Each row is a point on a landscape with many peaks, with its height.
From any point a climber steps to the highest of the 2 points nearest to it. It stops when none of these is higher. Distance is the straight distance between rows; heights are no part of it.
(54) h=63.1: [ -6  28 -15  -9   6 -19 -20  -2  -6  -4 -15  -2   4  16  -5  19   7 -12
  -7  26   0   1   2  11 -31  -5  24  -4  -6 -23  -7   4   2  -6  14 -23
 -12 -15  15  10   8   8  -2 -23 -25  29   3 -11  26 -16 -25   9 -17  17
  -8 -33   9  23   0]
(663) h=32.6: [ 23  15 -22   4   2  -1 -23   8  -9  11  16 -10   6   0 -32  -5 -11 -23
  -8  14 -13   8 -10  -5 -15   2  -3  19  -2  17   2   8  10   3   8   9
   7  -1  -3  -5  11  -2  -1 -20  17  -5   0  14  15  -6 -12 -14   8  -1
   6   3 -26 -21  -4]
(428) h=74.8: [ -8 -28  -5  -7   0  17  -8 -12  -6  21  47   9   1  -1  -8 -15   8  -6
  20 -21 -14  31 -19  -5  19 -14  -6  21  12  14   9   5 -10  20   2  13
  16   6   4  12   5   6  -8   3  20  -9   4   5  15  -6   4  10  21  16
   4  14  -8 -21  -2]
(132) h=64.0: [ 12 -17  -4  -7 -11  17  -9   1 -20  16  38  -3  -1  13 -18 -10   0   6
   5 -14 -18   7 -13   5  18  -7 -10  23  -6  23   4   3   7  21  -6  12
  27   9  -5  -1  -8   6   0   6  16 -18  18   5  -2  -3  -6   6  35   8
  11  20  -9 -22   3]
(351) h=33.4: [ 17  -1  -3   5   9   4 -19  -2  -3  36   7   4  17  -5 -27   2   6 -21
  -4  -1  -2   8  -2  -5 -20 -16  -2   3 -16  10   8  -1   2  19   5   8
   5 -13   4   2  13  13  -5 -21  13  -2  -4   1  25 -19 -22  -8 -13   5
   6  -2 -17 -15   0]
(272) h=34.6: [  9 -28  17   9   0   5   6   5  14  16   9  10  -3 -11   1 -15  13   0
   8 -15   5   5  -9   1  24   0  -9  12  17  13  18  -2  -5   6 -13  25
  13   2  -8  11   4   3  -4  10  29  -9 -11   6 -11  15   8  19  15   0
  13  11 -15 -45   3]
(841) h=53.7: [  7   8 -15  -9  -5 -15 -20   2 -20   2   1  -9   0  14  -4  14   6  -5
   7  12  -5   6  -2  26 -26 -11  23   8 -14 -12 -12  -4   2   8  17 -32
   3  -3  23  11  14   4  -5 -24 -13  24   3  -7  37 -21 -26  14 -13  32
  -1 -28  13  20   1]
(303) h=12.1: [-19   0 -11 -24   0   5   6 -20 -12  -5  23  11 -10   7  -7  14 -11  15
   7  -7 -17   0 -16 -13  -3  -6  -9  -1  -3 -16   2  10  -7  -6   5   4
   0   3  -1   2  -6 -18   0  14  15   3  18  21   0  -4  19 -15   0  -9
 -26  11 -17  18   2]
(435) h=62.6: [ 31  -2  -7   0  -6 -16 -17  33  14  -5  -4  -6  -5  -5 -18  -3   9 -20
 -13  14  12   3 -21   3  -6   1   2  27   6  20   9   3  -1 -12   2  -2
  -5 -12  -3  -2  31  -4  -6 -13  24  10  -8  28  22  14  -4  -1   4  10
  16 -11 -52 -19 -18]
(269) h=62.7: [ 21 -26  15  -5 -22 -10  -5  19  -6  10   0 -15  -5  -1   1  -5  14   4
   4  -7  14 -10   4  21  26  14  -2  16  -7  27  -4 -29   2  11  -5  -8
  17 -12  12 -13   8 -22   3   4  -5  10  11  -1  20   2 -21  18  -6  12
  12  -5 -13  -7 -21]
(808) h=41.7: [  7  12  16  20   6  -5  -7  -2  10 -18 -12  -3  -3  -5   7 -16  -7   2
 -11  -1   0 -15  13   1  -4   2 -18 -18  -4  -4  -4  17   3 -15  -3  11
  -4   5   4  -6 -10   3  14 -13  10   9 -21   1 -14  11   7   3 -14 -18
   6  -2  -6 -25  14]
(658) h=56.5: [ 21   0 -19  12 -11 -24 -31  14   5  -7   5 -10  -7  -9 -17 -10 -12 -23
   7   2  14  13 -15  12   2   9  -1  29  14  27  -7  -5 -17  -8   9  -2
   0   0  -8  -2  32 -21 -11 -15  15   7 -15  23  40   0 -13   1   2   6
  17 -12 -38 -24 -22]
(349) h=51.0: [  3  -9  18   6  -8 -22   5  -5  -2 -17 -23   0 -21 -17   1   5 -17  15
  13 -26  29 -12   9  16  25   3 -19  -6 -17  -1 -14 -30 -18  10  -3  -5
   4   0   9   7  -5 -32  -4  16 -19   4 -13   3   3  -1  -1   9 -28 -22
  -4  -3 -13  -6   0]
(475) h=38.6: [-19  21 -11  14   6 -14 -13 -21   8   8 -13   4   9 -19   2   9  -3 -23
  12  -6  25   8   7  -2 -10  -9  25 -12   7 -12  -7  -7  -8   6   3   1
  -2  -9 -12   2  10   9 -16  -2 -28   4 -20 -17  13 -12  -5   2 -18   2
  -5 -13  25  14   1]
(756) h=40.1: [  0  19  -4  13 -12  -3 -13 -10 -17 -16  11 -22   7  11   0 -11 -23  -5
  -2  -5 -23  13   7   4  -3 -11  -6 -15   3   8  -3  -3   7 -12  -8  -3
   4  21  -4  -3  -9   3   1 -13  -1 -19  -1 -13  -1   8   3   7  17   2
  10   6  13 -14  10]
(797) h=25.3: [  1  -3  10 -15  -3  21   9   5  -4  13  13   0   6  12   7   5  21  12
 -12   8 -16   8   2   0  -5  -8   9  10 -11  -1   1  15  11   7   4  -5
   4  12  17  -6  -8  18  19  -3   9   4   7  -3  -2  -4  -7   0  13  20
   9   1   8   0   3]
(42) h=16.5: [ -2 -18   1  13  28  -4   2 -16  20 -17  -8  24 -31  -7 -17  -6  -9  -5
  33  -8  -5  23 -11  14  12  -9  -9  -8   6 -30  -6 -12 -22  10  15  -6
  -6   9  17  41  -4 -15 -11  -5 -24 -14 -15  -2  10  15   6   6 -15   3
   2   0  22 -18  19]
(648) h=45.1: [-27   2  -2   6   3   1   2 -20   7  10 -20  12   2 -16  19  11   1  -3
  15 -13  19   0  21   1  -3  -2  10  -9   7 -15 -14   8 -12  17   2   3
   4  -4  -5   1  -8   5  -5   7 -19  13 -17  -4  -1 -14  -7  -3 -20  -6
  -9 -11  17   7  -1]
(708) h=53.5: [-16   8  -2  -2  -8 -10 -18 -11  -2   7  -8   4  16 -14  17  15   4   3
   6 -10  25 -10  17   8  -8   5   8  14   0 -10 -17   9 -14  16  14  -7
   8  -3  -4 -12  -7  -7  -8   9   0  17 -17  12  18 -27 -25  -9 -27  -5
 -12 -17  -4  19 -13]
(367) h=12.7: [ 11   6 -10 -14   6  10  22   6 -24  13 -13  -7  -8  11 -14  30  -4  12
 -13  15  14 -40   9  -6   1   5 -11 -30 -37   3  24 -12  29   1  -6   6
  -6 -13   6  -9  -9  -5   4  12  -4  -1  33   1 -45  -3   5 -30 -19 -30
 -15  21   5  29  -9]
(676) h=58.8: [  8   6 -28  -6   8  20  16  21   4  14  -5   1  -7  13 -34  21  10 -20
  12  15 -10   7  -9 -16  -4  14  15  14   4  10  10 -17  20   5  -1   0
   7 -14 -13  -6  20   4 -10  13 -18 -13  19  -1   0  -2  -2 -18   7  -4
 -13  12   5  18 -10]
(515) h=3.2: [ -5  11  -5 -21  10   3   1  -4 -32   5   6  -5 -10  18 -19   8 -11  -2
  -3   1 -26  -5  -1 -22  -8 -18  -3 -30 -10  -6  21 -15  12 -12  -3  -2
 -15 -12   8   6   1  10   8  -1  -5  -9  13 -13  -7  11  17   7   9  -9
  -5  18  13  20  11]
(789) h=46.6: [ 12  14 -16  21 -13   3 -21  -3  -8  -9  21 -25  11  -1  -9 -16 -23   0
   0  -3 -16   5   7  19  -5   1 -10   3  -5  16 -13   3  10   2   4  -7
  16  24 -19 -10 -21  -7   0  -6   8 -16   1  -6   4  -2 -14  -9  25   8
   8   7   9 -13   3]
(829) h=6.1: [ -2  18 -10 -15   5  15  14   2 -30  10   3 -12  -1  22 -21  12 -11   0
 -17  15 -30 -17   2 -18 -27  -3  -2 -29 -22  -4  20  -1  28 -11  -5  -2
 -12 -17   2 -10  -9  18  21  -3   6  -3  18  -5 -20   4  15 -13   7 -20
  -8  25   1  19   9]
(888) h=75.9: [ -9  34 -25  -4   9 -10 -23  -7   3  -2 -18  -1   5   9  -8  21  -2 -13
  -2  17  13  -3   2   5 -32   1  20   8  -6 -18 -21  15   6  -9  11 -19
  -8 -14  -8  -7  -1   9 -11 -10 -17  26  -1   1  19 -24 -21 -17 -26   4
 -17 -20  -2  32  -4]
(278) h=64.3: [ 18   4  -2  -8 -17 -17 -11  11 -25  -1  -6 -20  -6  11  -2   8  -5  -1
   3   1  -8  -6   8  28  -9  -6   5   6  -8  14 -15 -25   5   7   6 -32
   4   0  25   0  11 -17   3 -19 -16  13  14 -22  32 -12 -23  21   1  27
   5 -17  13  17  -2]
(832) h=79.9: [  1   3   0   3 -18 -18 -19  -5 -22  -8 -17 -14  -5   4   5   6 -13   4
  11 -18  14 -10  16  34  -3  -2   2   0  -7   3 -18 -29 -15  16   6 -30
  16  -1  12  -3   5 -17  -5  -7 -24  17 -11 -20  33 -18 -26  13 -19  14
   1 -21  19   8  -2]
(138) h=68.4: [  6   1  19 -16  16  10  19   9  13 -19 -11  12   1  19  12  -1   1  26
 -26  25 -19 -23   0  -7 -14   3  -8 -16 -16 -20   8  32   1 -30   4  -5
 -25   2  29   1  -8  16  12  -8   7   9  -2  10 -24  25  15   2  -9  -5
   1  -1  -5  -2  17]
(853) h=61.3: [ -1  -3  22   0  17  -5  17  18  29 -32 -26  16  -9   4  18  -2   2  16
 -18  30  -7  -4  -2   4  -7  12   6 -24   6 -34   9  20  -1 -32   4 -10
 -33   6  23  11   6   5  11 -12 -15   8  -9   4 -17  24  10   9 -12   3
   5 -13  10   4  16]
(870) h=24.3: [-24   4   0  13  23 -10   6 -19  12  -9  12  15   5  -8   6 -13  -7 -20
   7  -2 -13  35 -12 -25   8 -16  12 -31  30 -19  15   1 -11 -12   7  17
 -23  -4   0  19  14  14  -4  -5  -7 -20 -17 -13  -1  21  29  10   4  -4
  11   6  25 -11   9]
(884) h=36.8: [ 26 -16   2   8  35  17  32  14  40  12 -22  21  -9  -5 -15   6  21   4
   1  15  20 -14   1  -3  15  10  -5  -3   4  -9  19  -8   9   6  -4  16
  -8   3  13  26   7   1 -11  15 -12  -1   9   4 -32  10   2  -7 -14  -9
  -6  11   8 -15   0]
(64) h=57.9: [ 27 -18 -11   7  -1  16  -1  19  18  11  13   6  -6  10 -21  -5  18  -6
  22   6 -12  20 -13  25  13   5  10  46   7  18 -11  -4  -1  17  10 -19
  19  12  13  17   0  -3  -1   5  -2  -5   5   9  19   1 -21   8  29  27
   9  -1  -2 -12 -12]
(213) h=39.0: [ -2 -40  22   6 -17 -13   7   1   1  -1   4   5  -4 -16   6 -12   2   9
  12 -26  14  11  -6   8  35  -2 -17   9  13  13   5 -19 -24   9 -12  17
   8  -8   2   1   9 -21  -7  11  15  -2 -11   7   6   9  11  31   2  -2
  19  -3 -17 -33  -2]
(199) h=22.5: [ -4  -3  18 -11  -5   7   8  -3 -19  28  -3 -10  18  -3  10   8  11  -4
  -5 -10   5 -10  20 -12   6  -7   5 -15  -5  13  13 -19  15   9 -20  15
   0 -16  -1 -13   0  14  11   0  -5   1  11 -23 -15  -6  -2   7  -2  -4
   8   7  16   4  -7]
(55) h=9.4: [ 12  11 -11 -16   9   2  12  13 -20   4  -3 -16 -19  11 -26  21 -10  -3
 -11  19  -9 -33   2 -20 -10   9 -18 -24 -17  10  25 -14  16 -18  -5   6
 -13 -21  -6 -13   0  -1  10   6  -1  -4  13   6 -25   4  15 -31   2 -31
 -13  25 -15  26  -3]
(644) h=31.3: [ -8  32 -36   3   1  -5 -26  -6 -11 -20  10 -21  11   6 -19   1 -34  -5
  -9  10 -11   2  -6 -10 -24   5  -4  -2  -1   2  -9  16  17 -24   3  -2
   4   6 -30 -21  -9 -10   1  -5  -2  -6   9   2  -7  -7   2 -28   8  -6
 -20  13  -9  22  -1]
(355) h=26.6: [ 14  -4   4  10  -2   7  21  20  16 -12 -20 -11 -13  -2  -5   4   8  -2
   4   3  -2  -6  -3   7  21  15  -5   5  12  17   4 -14  10 -14 -15  -2
   1   4 -19   0   7  -4  -1  13 -14 -18   4  -1 -24  21   8   5  16  -7
   3  10  12  -4   0]
(603) h=18.4: [ -4 -10 -17  -6 -12   6   5  -7  -1 -24  16   8 -18  20   3  -6 -19  26
   7  -6 -31   5  -8  16   4   8  -7  21  -7  -8 -16  14 -17  -4  13 -29
   4  30  13   5 -22 -12   6   6  -7 -11  16   5   0   5   3  -7  20  13
 -13   3   5  14   9]
(465) h=68.8: [ -1   1 -16 -10  -2  15   9  10   4   1  13  -3  -4  15 -18   8  11  -9
   2   8 -10   6 -12 -13   1   7   6  18   7  11   0  -3  12  -2  -8   2
   8  -3 -22 -11   5   1  -2  17   3 -20  22  11  -6   4  10 -10  25  -3
 -16  21  -6  15 -13]
(439) h=38.5: [ 19 -11  -3 -14  11   3 -10   1 -15  40   0   4  19  -1 -18   6   9 -15
  -8   1  11  -4   3   3 -13  -5  -1  -9 -25  10  12  -8  18  28   3   2
  -1 -25  19  -1  13  11   3 -16   5   7   8  -7   7 -21 -21   4 -21   6
   8   1  -1  -6  -1]
(262) h=35.0: [  5  -2   9   6 -22  -1   1  -6 -21 -19  11 -19 -13  21   3 -12 -20   5
  -3 -10 -36  13   7   9   7  -9 -10 -19  -6   9  -6 -17   0  -7 -11 -10
   9  23   2   5 -21   6  13  -5 -11 -23   2 -20  -6  13   5  10  25  16
  13   5  32  -8  13]
(387) h=69.9: [ 18 -13  -9  13   5  -2   2  36  30   2  -5   8   0  -5 -13  -1  18  -7
 -11  12  14   5 -29  -5  -7  13   3  41  19  17   3  12  -1 -14  -1   5
   4  -3 -22  -3  18   1 -13  11  20   5  -1  30  -2  17   7  -5  21  13
   1  -1 -44 -12 -16]
(793) h=37.6: [  7  19 -26   8  -7   6 -27   2  -3   5  15  -8  13  -2 -17   1 -16 -14
  -9  15  -6  -3 -10  -5 -24   5   0   6  -7   8  -8  21  19  -3  10   4
  10   4 -19 -13 -11   0  -2  -9  13  -1   4   8   8 -20  -9 -32   0  -5
 -14   6 -23   0  -2]
(825) h=31.2: [ -8 -15  21   7   2   3   7   9  24  15  14  14  13 -15   6 -13  34  -9
  -4  -4  11  20 -14 -18   4   1   9  24  29   6  16  10 -10   2  -1  20
   4  -5 -11  -1  20   8  -7   3  32   4 -15  13   3   9  14  21  17  11
  14   1 -20 -25 -10]
(296) h=54.2: [  5   4  17   8  19  -7   3  -3  23 -18 -28  12  -5   0  13  -2   4  -5
  -5  18   9  -3  11   7  -4   5   8 -14   1 -26  -2  13  -5 -16   8  -8
 -20   0  16  12   3   7   5 -21 -27  11 -13 -11  -1  10  -2  10 -16   0
  11 -17  15  -3   7]
(384) h=61.8: [ -5   7 -27   4 -13 -10 -25 -19 -20  -4   3  -1  -9  -1  -6   5 -29   2
  28 -16   2   7   1  27  -7 -13  -7   5  -5  -6 -27 -12 -24   5  14 -24
  13   8   5   0  -3 -16 -12  -1  -9   9  -5  -2  27 -23 -18   5 -16  12
  -9 -16   9  12   6]
(812) h=34.7: [-37   6   8  11   1   1   4 -19  12   8   5   2  10 -26  28  -4  11 -12
   9 -17  13  16   1 -27  16  -2   7 -17  29  -8   4   2 -14   4 -12  27
  -9  -3 -26   0  -1   8  -9  11  12 -10 -20  -6  -8   4  19   4   3 -18
  -6   5   8   0  -1]
(772) h=56.1: [  0   3  -2  23  -1   2   2  12  29 -20 -13  -2   7 -16  16 -15   1  12
   4   5   9 -13   2  11  -4  17 -10  15  13   5 -22  23  -9 -17  -3  -7
   0  23 -18 -12 -18  -6  -7  13   3  -3 -10  20  -5   7   4 -10   8  -5
  -5   1  -9  -1  -5]
(570) h=38.0: [-32   6  20   7   2  -8  10 -18   5   3   2   6  10 -27  28 -12  -3   7
   3 -21  10  -5  14 -22   8  -3  -6 -32   4 -17  -1  13  -8   7  -9  24
  -7  -2 -15   2 -19   6   5   7  14  -1 -22  -6 -17   3  15  -1 -10 -18
  -6   3  12 -10   5]
(248) h=34.3: [-10  11  14   9 -19   1  -9  -5  -2  -1   9 -16  20 -13  25 -18  -3  10
 -18  -6   9 -10  12  -8   1   3  -7   9   9  15  -7  19  -2  -7   0  13
   6  13 -13 -27 -13   0   7  -1  34  12 -10   6   6  -1   2   0   4   1
  14 -10 -19 -19  -3]
(691) h=47.7: [ 11   3   7  10  42   3   3 -14  29 -12 -32  22  -7 -12   2   2   0  -4
 -10  23  24  -7  16   8  -7   5   9 -16  -8 -30  -7  10   0   1   6   4
 -16  -5  16  30  -2   3  -2 -11 -29  19 -18  -5  -7   0 -11   3 -30 -10
   8 -13  16  -9  13]
(855) h=66.6: [-11  -1  31 -17 -23 -14  10  -6 -14 -14   0  -7   0  -2  32  -1   3  17
 -12 -19   7  -6   1 -16  11  -5  -5   0  22  12   6 -10 -19 -14 -14   3
 -10  -9  -3 -18  -1 -11   9   3   6   5   1  -5   2   5  19  13  -4   0
   4 -13 -11   9  -6]
(697) h=30.7: [-16   0   8  -2   5  -9  11 -11  -8  10   3  -5  -1  -6   5  -4  -1 -21
  10 -12   2  15   6 -28  12 -15  -6 -25  19   1  16 -27   5   8 -22  23
 -10 -12 -20   5  11   9  -8  14   1 -22 -12 -14  -6  11  26  13   8 -16
   4  14  18  -4  -5]
(454) h=65.6: [ 11 -22  -8  -8   8  16   3  -2  15  23  22  20  -1   3 -19   0  18  -4
  19  -1 -13  24 -24   2  10  -1   6  34   7  -1   4   5  -5  19  12  -1
  13   5  19  23   7   2  -5   5   9  -8   1   9  16   1 -10   7  16  18
   7   3  -2 -14  -5]
(113) h=51.5: [-28  -2  -2 -21 -11 -12  -4 -24 -23  -1   9   5  -6   9  17  12   0 -10
   9 -15  -6  20  -3  -7   1 -18  18  -8  10 -10   2 -17 -10   3   2 -12
 -11  -8   5  -2  15   1  -3  -3 -20   3  13 -20  17 -11   6   9  -2  18
  -2  -4  20  30  -1]
(259) h=20.5: [-12 -11   7   9  21 -12   6 -20  17 -18   7  20 -25  -3  -3 -17  -9  -3
  22  -4 -12  30 -17  -2   7 -18  -8 -24  13 -30   7   2 -27  -7  11   3
 -17   5  15  33   4  -6  -9  -6  -4 -21 -20  -2   0  20  23   9  -9   0
   5   2  16 -10  20]
(904) h=44.9: [-27  22  -9 -18   6 -18  -1 -21  -7  -2 -14   8   3  -2   7  19   4 -17
   4   0   8   8  -3 -11  -9 -16  32 -23   8 -19   9  -8  -8  -4   4  -3
 -19 -15   3  -2  28   5 -10  -8 -30  12   8 -18  10 -10   8  11 -12   5
  -4 -13  21  38   1]
(736) h=65.0: [ -1  -2   9  -4 -21 -23 -12  -7 -24 -15 -28  -8 -11  -5   8  11 -28  16
  11 -24  24 -19  20  22   5 -10  -7 -10 -15  -6 -15 -29 -12  12   3 -18
  11  -5  11   0   3 -21  -2  -4 -29  16  -7 -16  12 -14 -18  13 -31  -8
   3 -13   8  16   4]
(298) h=59.2: [-28   5  10 -13 -20 -19   6 -20 -26 -23  -5  -5  -9   4  24   0 -14  10
   3 -25  -1  10  -2 -10   2 -12   1 -15  22  -2 -11 -16 -22  -7  -1  -3
 -10   2   1  -8   2 -16   5   5 -15  -3   6 -14   2  -3  14   7   1   3
 -10 -16  12  30  -4]
(24) h=27.4: [-24  12  -3  -3  14 -18   9 -13   2  -2  -5   4 -10  -6   2   0  -2 -24
  13  -6  -2  15  -2 -25   0 -13  10 -29  19  -6  16 -20  -6  -9 -12  16
 -22 -13  -6   8  24   2  -8  -3 -14 -15 -12 -14   2  19  26  13   0 -12
   7   8  23   3   1]
(158) h=41.1: [ 19  -9   1  20  45  11  20   6  47   9 -30  21  -9 -14  -9   2  12  -6
  -4  25  34  -7   8   2   7  18  16  -3  -7 -14   4  -3   4   7   1  10
 -14  -1  15  31   0   1 -11   1 -21   5  -8   3 -17   7 -11  -4 -29  -8
   4   8   8 -12   2]
(413) h=61.9: [-16  -4  -1  22 -12   5  14  16  25 -29   0   4  12 -13  36 -16   1  25
 -10   3  -1 -16  -1  15  -7  24   2  18   8  -9 -21  36  -5 -14  -3 -10
  -2  25 -22  -9 -25   4  -3  24   8  -5   3  18 -13   4  13 -19  16  -8
 -18 -10  -9   8  -1]
(626) h=37.2: [ -5  16  21  20 -15 -14 -10 -13  -3 -18  -3 -19  15 -11  24 -27 -13   9
 -13  -7   3  -8  17  -5   4  -2 -17 -12   9  13  -6  15  -4 -13  -9  17
  -1  13 -11 -17 -13  -7  11 -14  22   8 -23  -9  -3   8   2   0  -1  -5
  14 -16  -4 -27  10]
(369) h=62.8: [-15  15 -26  -2  -3  -5 -26 -20  -8   5   4   2  16  -1  -3  14  -9  -1
   2   5  16   4  -4   7 -21  -5  10  18  -6 -20 -24  14  -9  -1  14 -10
   6  -4  -5  -3  -6  -4 -12  -8   7  22  -7  20  32 -34 -21 -19 -19   5
 -20 -22 -11  14 -11]
(915) h=73.9: [  1  -3  27 -13 -24 -11  11  16  -7  -9  -3 -15   0   4  18   0  17  14
 -11 -10   9  -7  11   0  10  -4   3  12   9  27   8 -21  -2 -10  -8  -7
  -1 -10   7 -18   2 -15  10  -4   2  14   7  -1   7   7  -7  20  -3  15
  15 -16  -8   5 -12]
(633) h=76.4: [ -2  -6  27   5   6   9   9  16  23 -35 -13   9   1  -4  30 -16  -1  31
 -24  10 -14 -23  -4   0  -6   9 -10  -8   2 -15   2  40  -6 -30   0  -4
 -12  20  -1  -6 -19   7   8   5  25   7 -12  20 -26  22  21  -4   6  -5
   1  -5 -16  -8  17]
(549) h=15.3: [-10  -3 -15 -12  -1   1   5  -2  -7 -34  12   5 -25  19 -13   1 -19  18
   9  -2 -32  -6 -16   2   3   1 -20  10 -10 -12 -11  11 -12 -18   3 -16
  -6  16  -2  -2 -14 -20  -1   6   1  -7  15  18  -4   9  19 -12   9  -7
 -21   7  -8  23  11]
(287) h=68.6: [ -2  -6  11   5 -14  12  12  17  15 -24   9   4   8   2  20 -10   0  33
 -25   8 -16 -21  -8   1  -9  19  -9  13 -11  -2  -2  42   7 -19  -3   1
   3  16 -14 -17 -23  11   6  21  26  -5  12  22 -19  10  22 -15  25  -9
 -11  11 -24  -1  10]
(513) h=80.1: [  9   2 -13   8   6  14  13  27  29 -11  -2   2   8   3 -10  -2  12 -13
 -11  17  -2   7 -13 -14  -9  16  15  29  19  11   2   8  11 -11 -10   4
   7  -1 -42  -9  16  13  -7  22   5 -15  13  17 -12   9  16 -12  28  -8
  -8  14 -16   1  -9]
(774) h=52.7: [ 24 -30   8  -4 -17   3  -5  18   0   7  19 -13  -5  11  -7 -14  18   5
   5  -3  -5  12  -4  38  16  14  -8  41   3  29  -6 -10   0  15   3 -18
  31   5  20   5   5  -7   8   0   6   5   8   0  32   3 -29  19  15  29
  21  -7  -9 -19 -12]
(783) h=15.7: [  4   4  -2 -14   1  12  10   3 -28  20  -9   2   1   5  -1  12  -6  13
  -7  -4  14 -31  16  -3   7   4 -10 -27 -36   2  12  -2  19  12  -1  11
  -4  -4   2  -4 -17   1   9   9  -1   4  23  -2 -33 -18  -1 -17 -18 -27
 -17  12   6  18   5]
(94) h=28.6: [-20   0   2  -6  -7  21  -4 -19 -14  12  25   2  22   5  15  -4   7   2
  -3  -2 -14  23  -6 -10  -3  -9  12   5   3  -6   0  23  -2  11   5   0
   4  10   5  -6  -9  19  11  -2  19   0   7  -9   2 -11   0   0  15  19
  -1   0   5   2   4]
(59) h=32.1: [ 26 -10   6   6  22  13  25  12  13  15 -17   1 -13   8 -15  11  10  -2
   9   7   3 -10   2  -4  20   9  -6 -14  -5   1  16 -18  16   3 -15  15
   0   0   0  19   2   4  -5   7 -17 -17   2  -4 -37  17   2  -3   1 -15
  -1  22  15  -8   6]
(427) h=44.3: [ -5 -19  20  -3 -14 -25   1  -2  -2  -6 -13   5 -10 -19  13   6  -7  13
   9 -27  23 -11   0   9  26   4 -24   4   2   7  -4 -24 -17  12  -4   1
   6 -10   0  -3   5 -26   0  15   4   4 -10  10   4  -2   4   9 -11 -15
   6   2 -16 -12 -12]
(834) h=44.8: [ 24   3  -9  -7  16  19   4  15  -2  54 -18  12  17  -3 -19   9  19 -12
 -16  21  24  -9  11 -14 -11   6  17  -4 -25   1  14 -13  32  24   3   7
   1 -25  18   7  10  18  -2  -2  -3   7  19  -6 -18 -22 -16 -22 -23  -1
 -11  10   3   8  -7]
(134) h=31.1: [-26   9  10   1 -13  16  -8 -17 -11  12  23   3  23  -9  28 -21   8   6
  -9  -6   1  11   2 -21  -3  -5   7   4   8  -4  -6  23  -1   8   1  16
   9   5  -7 -14 -12  13  10  -4  33   3  -6  -5   3 -10   1  -3  12  -2
   1   0  -6 -12   0]
(182) h=21.4: [ -3  -6  -4 -10  -3  27  10   0   5 -12  23   6  -5  20   6  -1   4  23
  -2   8 -35   7  -9  19  -1   4   5  23 -18 -10 -13  23  -2   4  13 -27
  12  27  14   1 -26  16  17   2   3  -9  15   0  -2   1  -4  -1  28  25
   2   1   8  11  14]
(557) h=47.4: [  0  17   7  27  17   4  -6  -1  31 -20 -22  -5  13  -5  20 -12   4  -6
 -16  20   0  -9  18   6 -14   2   2 -16   4 -12 -11  32   6 -18   1  -3
 -14  14  -2   0  -9  14   6 -22  -6  14 -30   3 -10   4  -2  -8  -8  -8
  11 -20   8 -19  13]
(314) h=50.4: [ 20   7 -20  -9  11  15   8  32   5  35  -8   3   9   7 -30  18  21 -22
 -10  25   6  -4   0 -13 -15  15  25  10 -13  14   9 -21  33   9  -1   4
   2 -20   5   1  26  13   7  -7 -13  -1  16  -5  -9 -10 -20 -18 -12   8
 -10  10   3  16 -13]
(210) h=27.0: [  6  -8  16  -5  -6  -9   8   4 -13  15   2 -17  -6   3  -3  -5   5  -8
   5 -11   1   4  12 -10  18  -8 -13 -12  10  18  18 -32   8   2 -29  20
  -2 -17 -15  -6   7   1   2   8  -5 -18  -4 -23 -11  15  17  16  14 -16
  10  15   7  -8 -10]
(135) h=55.2: [ 10  -7  -9   9 -19  15  -6  -2 -11   7  30  -6   7   5  -5 -11  -1   8
  10  -9 -12  -3   2  13  12   5 -19   9  -8  14 -10  14   2  19   6   3
  30  20  -9  -4 -26   1   1   8  16 -19   7   3  -2  -3  -8  -7  25   5
   4  15  -1 -14   0]
(869) h=18.9: [ -7 -10  14 -22  -5   3   9 -14 -31  25   1   6  10  -8  14  11  -1  14
  -5 -22  18 -18  17  -9  10  -9 -10 -26 -23  -4  11 -11   9  28  -6  13
  -2 -16   5  -9 -12  -2   0   9   5   5  16 -12 -27 -21   1   0 -15 -13
  -5   8   6   9   4]

Where does a climber stop that starts at each point below?
(475): (888)
(213): (832)
(829): (697)
(808): (633)
(904): (915)
(644): (428)
(439): (513)
(515): (697)
(603): (633)
(884): (633)
(756): (428)
(812): (888)
(262): (428)

Call two points neighbours if one is among the 2 nearest of the other. Go from one point of each pair to the other, from neighbour to neighbour, staying as high as possible. Name the lowest point that can't be avoided.
(832), (915): (475)
(428), (513): (644)
(428), (915): (774)
(793), (513): (663)
